Each row is a point on a tangle of strands that fork, close into loops and nearly touch. The rows are in no order.
Points whose rows are less than 39.1 apart are linked; no others are. Some points are linked to none.
Q533: [  3   2  19 -12  -2  -4 -13 -11   6  -8  -5   3 -23  -6  -8   3  -4  -5
  -4   0  -3]
Q958: [-13  -8  -4   1  -1 -10  12 -16  36 -19  -9  -9  -4  -6 -17  -8 -11   8
   3  -6  19]
Q259: [  9   4   3  -7  -1 -11 -21   8  -8  15  23  -5 -10  16  10  10  19  -1
  -5   6  -1]
Q315: [  1  -6  19 -15 -13   5  -2   0 -10   5  -8  -3   3  16  12   9   1   1
 -25   2   3]
Q858: [  6  -2 -14   1  -3   3  -3  -9  -1   2  -7 -22   1   8  16  -1   5  -6
  -4  -5  14]
Q60: [  3  -8   7  -1   7 -15  -5   3  16 -14   6 -13 -14  18  13  -2  10 -10
   5   4  14]
Q752: [  2  -4  -4  14   1  32  -4  17 -14  17   5  13  14  16  25   7  -1   3
   3  -5  -4]
Q572: [  3   7   1   1   3  15   1   4 -29  25  -4   3   9  -2  28   3 -14  -8
 -14  -6 -21]
Q598: [ 10  11  -5  -7  -9  -5 -13  -9  -3  12   8   7  -7 -26 -20  10  11   9
   0  -7  -7]
Q275: [  3   2  14   0   9 -15  -7  -8   3 -15   3   0 -25  -2   1  -5  -5 -15
   1   4 -11]
Q348: [  2  13  -3   0  -4  -8  -5 -19 -12   0  -2 -10 -12 -13   3   0  -9 -14
  -8  -4 -15]
Q318: [  8  -4  -4   5   9 -27 -16  11   4   0  19   5 -10  -3   0 -11  13   2
  -1  -7 -10]
Q704: [ -2   4   9   0   3  16  19 -15 -16   6 -15  -3   6   0  15   4 -20 -20
  13   7   5]
Q532: [  6   9   8  -9  -6  18   4  -3 -15  17   0   0   7   1  10  23   2  -6
  10   7   8]
Q612: [ 2 -3 -8  8  0 28  5 18 -8  5  1 14 19  9  6  6  2  6 17  0  6]
Q193: [  4  11   6  -9   2  13 -16   8 -28  24  -7   1  -2  -3  17   5   0  -2
 -24  -5 -26]
Q653: [  5   1   0   1   2  -1   2   6   6 -16   2  21   0 -16 -21  -2   3   4
  23  -4  -2]
Q81: [-24  10  -2  -9 -11   6  36   1   8   6  -3 -11  24  -1 -18  16   0  21
  10  24  23]
Q641: [  3  -7 -16  13   6   7   8 -11  -5 -14 -20  -2   2 -13  -1 -22 -11  -4
   1  -9  -3]
Q450: [  5   0   2  14  13  19 -21  30 -10   3  16  28  -4  10   8  -3   7  -3
  13   2 -20]
Q725: [ -4   0  14  -9 -12   9   5 -25  -2  -5 -22  -5  -6  -8  -1   2 -21  -8
 -18  -3   0]
Q989: [ 4 -7  3  1 -3  1 -4 17 -5 -8  6 15  7 12 -1 -4  6  5 -4  0 -7]
Q669: [ -6  -2 -18  15   8  18  22  -2  -7   7 -10 -12  18  10   8  -5  -8  -3
  20   4  17]
Q874: [  7 -12  -7   9   7 -20 -14  -3  16 -13  -6  -5 -13 -11   3 -25   4  -1
 -18 -18  -9]
Q786: [  3   4  22 -12  23 -21 -42  12  10   8  -1  12 -26  -8  -7 -23  11  -1
  -5  -2 -19]
Q973: [ -1 -12  -5  15   4  27  12   9 -17  16  -8   9  23  14  26  -6 -14  -1
  -2  -4  -2]
Q419: [ -2  -7  10 -13 -18   4   3  10  13 -10  -2  15  12   2 -24   7   8  17
  -8   0   6]
Q614: [  2  -2   7 -11  -9   4  -2 -14   1   0 -13 -19  -7  13  13   5   0  -7
 -12   1  14]
Q460: [  5   4 -16  10   9   0 -11  10 -20   3  -1   4  -2 -12   7 -14   0   5
 -14 -14 -31]
Q73: [  4  15   3  -5   1 -21 -20  -6  -2   9  16   9 -19 -23 -19   1   5   2
   0  -4 -20]
Q289: [ -1  -5  28 -19  -8  -8 -20   7  18  -6  -1  22 -15  -4 -26   0   5  10
 -16  -1  -6]
Q294: [ -9   5 -14   0  -3   9  17  21  12  -5   7   2  23   5 -12  10  10  15
  29  11  18]
Q459: [ -6   4  15  -9 -10  11  18 -27  -7   5 -24 -10   3  -3   6   7 -24 -15
  -2   4   9]
Q976: [  5   6   7 -14 -14   6 -11  -4 -20  23  -7  -3   3  -7   5  10   4   5
 -33  -4 -13]
Q322: [-18  -7  -5  17   7  24  28  22  -3   6  -2   8  33  27   7  -4 -11   0
  20  15  13]
Q893: [ -8  -1  20 -11 -16   3  11 -16  -3  -6 -10   8  -2  -6 -14  11 -19   6
 -22   0  -5]
Q904: [ -1  -8  -5  15   7  12  17  -3 -20   2 -17   0  13   5  20 -15 -18  -9
  -9  -1  -8]
Q490: [  5   0  21 -17  -8  -2 -20  16   8   1   9  25  -3  -1 -26   6  19  10
   0   4  -2]
Q296: [-10 -10 -15  29  17  25  22   9  -2   1  -4  -4  18  20  16 -10  -8  -6
  25  15  14]
Q228: [  6   4   5   6  27 -15 -26  10  -5  -2   4   0 -26  -4  10 -19   5 -14
  -7   1 -29]
Q588: [-16  -3 -11  10  -1 -14  31  -6  -3  -6   6 -17  16  16  -4  -5 -11   5
   2  10  12]
Q77: [ 11   5 -10  -4   0  -2 -10   2   4   7  11  -6  -3  -3   0  10  19   4
  14  -3  12]
Q238: [ -3  -9 -17  11  -2 -21  15  -1   0  -8  13 -13  10  11  -1  -9  -1   9
  -6  -3   6]
Q710: [ -6  11  -4   4  -5  -8  11 -28 -17   1  -5 -16  -1  -6   9   2 -22 -22
  -4   3  -7]
Q910: [  4   8   5 -14  -9  -4 -22  -7  -6  10  -6  -5 -14 -11  -4   1   6   5
 -28 -10 -14]
Q524: [  4   4  12   5  22 -26 -20   0   5 -10   8   6 -31 -12  -2 -18  -1 -16
   1   1 -22]
Q803: [ -5 -10  20 -16 -13  -7  -4   5  32 -15   1  14  -4   1 -23   6   6  11
  -8  -1  11]
Q551: [ 11  -4   8 -12  -2   7 -24  24  12  -2   3  23  -1   1 -13  -1  22   6
  11  -5   2]
Q961: [  5  -7  11  -6   5 -14 -23  -2  15  -9 -11   0 -23  -6   0 -18   3   0
 -23 -13 -10]
Q978: [-11  -3  15 -10 -18   3  27 -12 -12   8  -8   6  20   2  -7  13 -18   6
 -15   7   1]
Q493: [ -3  16 -13   2  -7 -18 -12 -30   4  -1   5  -8 -16 -26 -12   1 -11 -11
  -8 -12 -16]
Q129: [ -5  12  -4  -4 -13 -13  -2 -31  13   0   7  -5 -15 -24 -20  13 -12  -3
  -8  -5  -2]
Q181: [  8   0 -20  11   0   1  -2   4 -11  -1  -1   7   7 -16  -5 -10   3  11
  -1 -15 -13]
Q739: [ -6  -4   0   0  -7   8  23  -6 -11   2 -10   0  20   3  -5   0 -13   5
  -1   1   7]
Q176: [ -9 -10   3  -6  -8  -6  12   1  15 -14  -4  -9   9  17  -6   0   2  10
  -4   4  18]
Q417: [  8   1   6  -6   3   3 -20  11 -12   9   1  -3 -11  16  18   1   8  -3
 -15  -1  -8]
Q595: [ -4   5  -4 -13 -17  -2  12   0  11   8  12  -9  13  -2 -14  25  24  20
  -3  13  19]
Q367: [  2  -1 -20   6   1  20   9  11   3  -2  -2   7  17  -2  -8   2   7  12
  29  -2  14]
Q703: [  1   2   2  12  17   9  -2  10 -28   7  -1   7  -2   1  25  -6 -13 -11
 -10   1 -32]
Q505: [ 12   6  -2  -8  -6  14 -12   6 -12  10  -1  13   0 -13  -9   9  12   8
   3  -5  -6]
Q230: [  1  11   1  -6 -10  -6   7 -12  -6   4  11   1   0 -13 -16  19   2   5
   4   6   0]
Q369: [  9   5   3 -10   1 -20 -19   8  15  12  23  -1  -9  -4  -8  14  27   3
  14   0  13]
Q726: [  8  -1   4 -12   1  -5 -17  22  26   2  13  10   2   1  -9  10  29   6
  22  -1  18]
Q368: [ -3  -7   4  -5   1 -17  -1 -12  40 -14  -3 -10 -12  -7  -8  -1   2   0
   6  -8  20]
Q859: [  6   1   6  -6   2  -6  -8   2   1  -1  14 -15 -11  22  17  12  12  -9
   6   9  13]
Q982: [-16  -6   5  -9 -13  -3  16 -14  23 -10 -10 -21   2  10  -9   7  -8   9
 -13   6  24]
Q86: [-11   5  -8 -11 -15   7  19  -5  14   5  -4 -12  17  -6 -17  16  10  21
   2  10  24]
Q622: [  5 -10 -15  14   7 -21  -6  -5   2 -12  -1 -17  -9   2  15 -21   2  -9
 -19  -8  -8]
Q325: [  2 -11  15  -3   1  10  -3  12 -13  -2  -5   1   0  27  24   0  -3  -8
 -16   6  -2]
Q423: [  3  -4  18  -7   8 -14 -23  -9  26 -11  -8   6 -30 -16 -11 -12  -2  -7
  -7 -11  -5]
Q184: [-15   9   1  -4  -8   3  31   4  -7   7  11  -4  24   6  -9  22  -3   9
  16  21  12]
Q868: [  2  15  -3   1   6 -31 -20 -18  10   2  15  -5 -26 -23  -7  -3  -2 -14
   3  -9 -14]
Q656: [  6  -2  -6   6   6   6   6  -9   4 -19 -13   9  -4 -18 -12 -11  -6  -3
  19  -6   1]
Q268: [  5  -2   2  21  23  17 -16  21 -14  -1  10  16 -12  11  22  -7   0 -12
   9   8 -27]
Q345: [  3   6  -2  14  24   0 -16  14 -21   3   8   1 -16   2  21 -11   0 -12
  -8   3 -34]
Q695: [-17   0 -10   8  -1  16  22  27   3  -5  10   7  31  21  -3   4   0   9
  25  14  13]
Q115: [  9  -5 -24  12   4   5  -1  14   2  -3   9  10  11  -6  -3  -6  12  11
  18 -11   2]
Q535: [  1   3 -18   9   1  23  17 -10 -16  22 -12 -11  21   1  16   1 -10  -6
  12  -4  11]
Q225: [-6  8 -4  0 -3 -8 19  6 -6 -1 22 -3 10  7 -5 19  3  5 20 15  8]
Q884: [ -1  -9 -10   9  -2   5  15  -7 -10  -5 -14  -3  12   2   3 -15 -11   3
 -10  -6   2]
Q205: [ 11   4 -18   8   4   3  -7  -2  -5   4   5  -9  -3  -1  12   0   8  -6
  11  -6   4]
Q165: [  3 -15 -10  15   7 -13   2   7  -1 -12   6  -8   2  15  16 -17   3  -2
 -12  -1  -1]
Q382: [  1 -12   7  -5   8 -14  -3   9  32 -17  -1  -5  -5   7   1  -4  14  -1
  14  -2  21]
Q102: [ -9  -4 -11   4  -6  -2   9 -28  18 -13 -18 -14  -3 -11 -14 -13 -18   2
  -6  -9  13]
Q298: [ -8  10  -7  -1  -7 -12  21 -11   2  -5  14  -7   4 -10 -18  14  -4   5
  15   9   8]
Q448: [ -3  -9   7  12  11  17  22  -2 -13  -4 -15   5   9  10  15  -8 -20 -16
  10  10   0]

A fork is a point with three links, a tip a point with one. Leave the first point through the second and follow the links. Name the first fork or tip that comes.
Q228, Q524: Q588
Q165, Q622: Q345
Q315, Q325: Q102
Q205, Q77: Q419

A piece is all that can be reached along the links. How many separate loops has the piece of each point below (a circle has one, a figure eight two, a Y none), and how many tips (points with one link)?
Q493: loops 0, tips 4
Q176: loops 0, tips 2
Q325: loops 0, tips 2
Q978: loops 1, tips 3

A tip is a point with one link. Name the tips that can be reached along the links from each point below, in the order of the rows.
Q268: Q450, Q588, Q910
Q858: Q419, Q102
Q459: Q653, Q460, Q535
Q86: Q710, Q129, Q595, Q505

Name the points in between on the shortest way along the links from the first point to the second, in order.
Q289, Q325: Q490 Q551 Q726 Q369 Q77 Q205 Q858 Q614 Q315
Q423, Q193: Q533 Q275 Q524 Q228 Q345 Q703 Q572
Q595, Q868: Q86 Q81 Q184 Q225 Q298 Q230 Q598 Q73
Q893, Q115: Q978 Q739 Q884 Q904 Q973 Q752 Q612 Q367
Q345, Q588: Q228 Q524 Q275 Q533 Q423 Q961 Q874 Q622 Q165 Q238
Q535, Q459: Q669 Q296 Q322 Q695 Q294 Q367 Q612 Q752 Q973 Q904 Q448 Q704
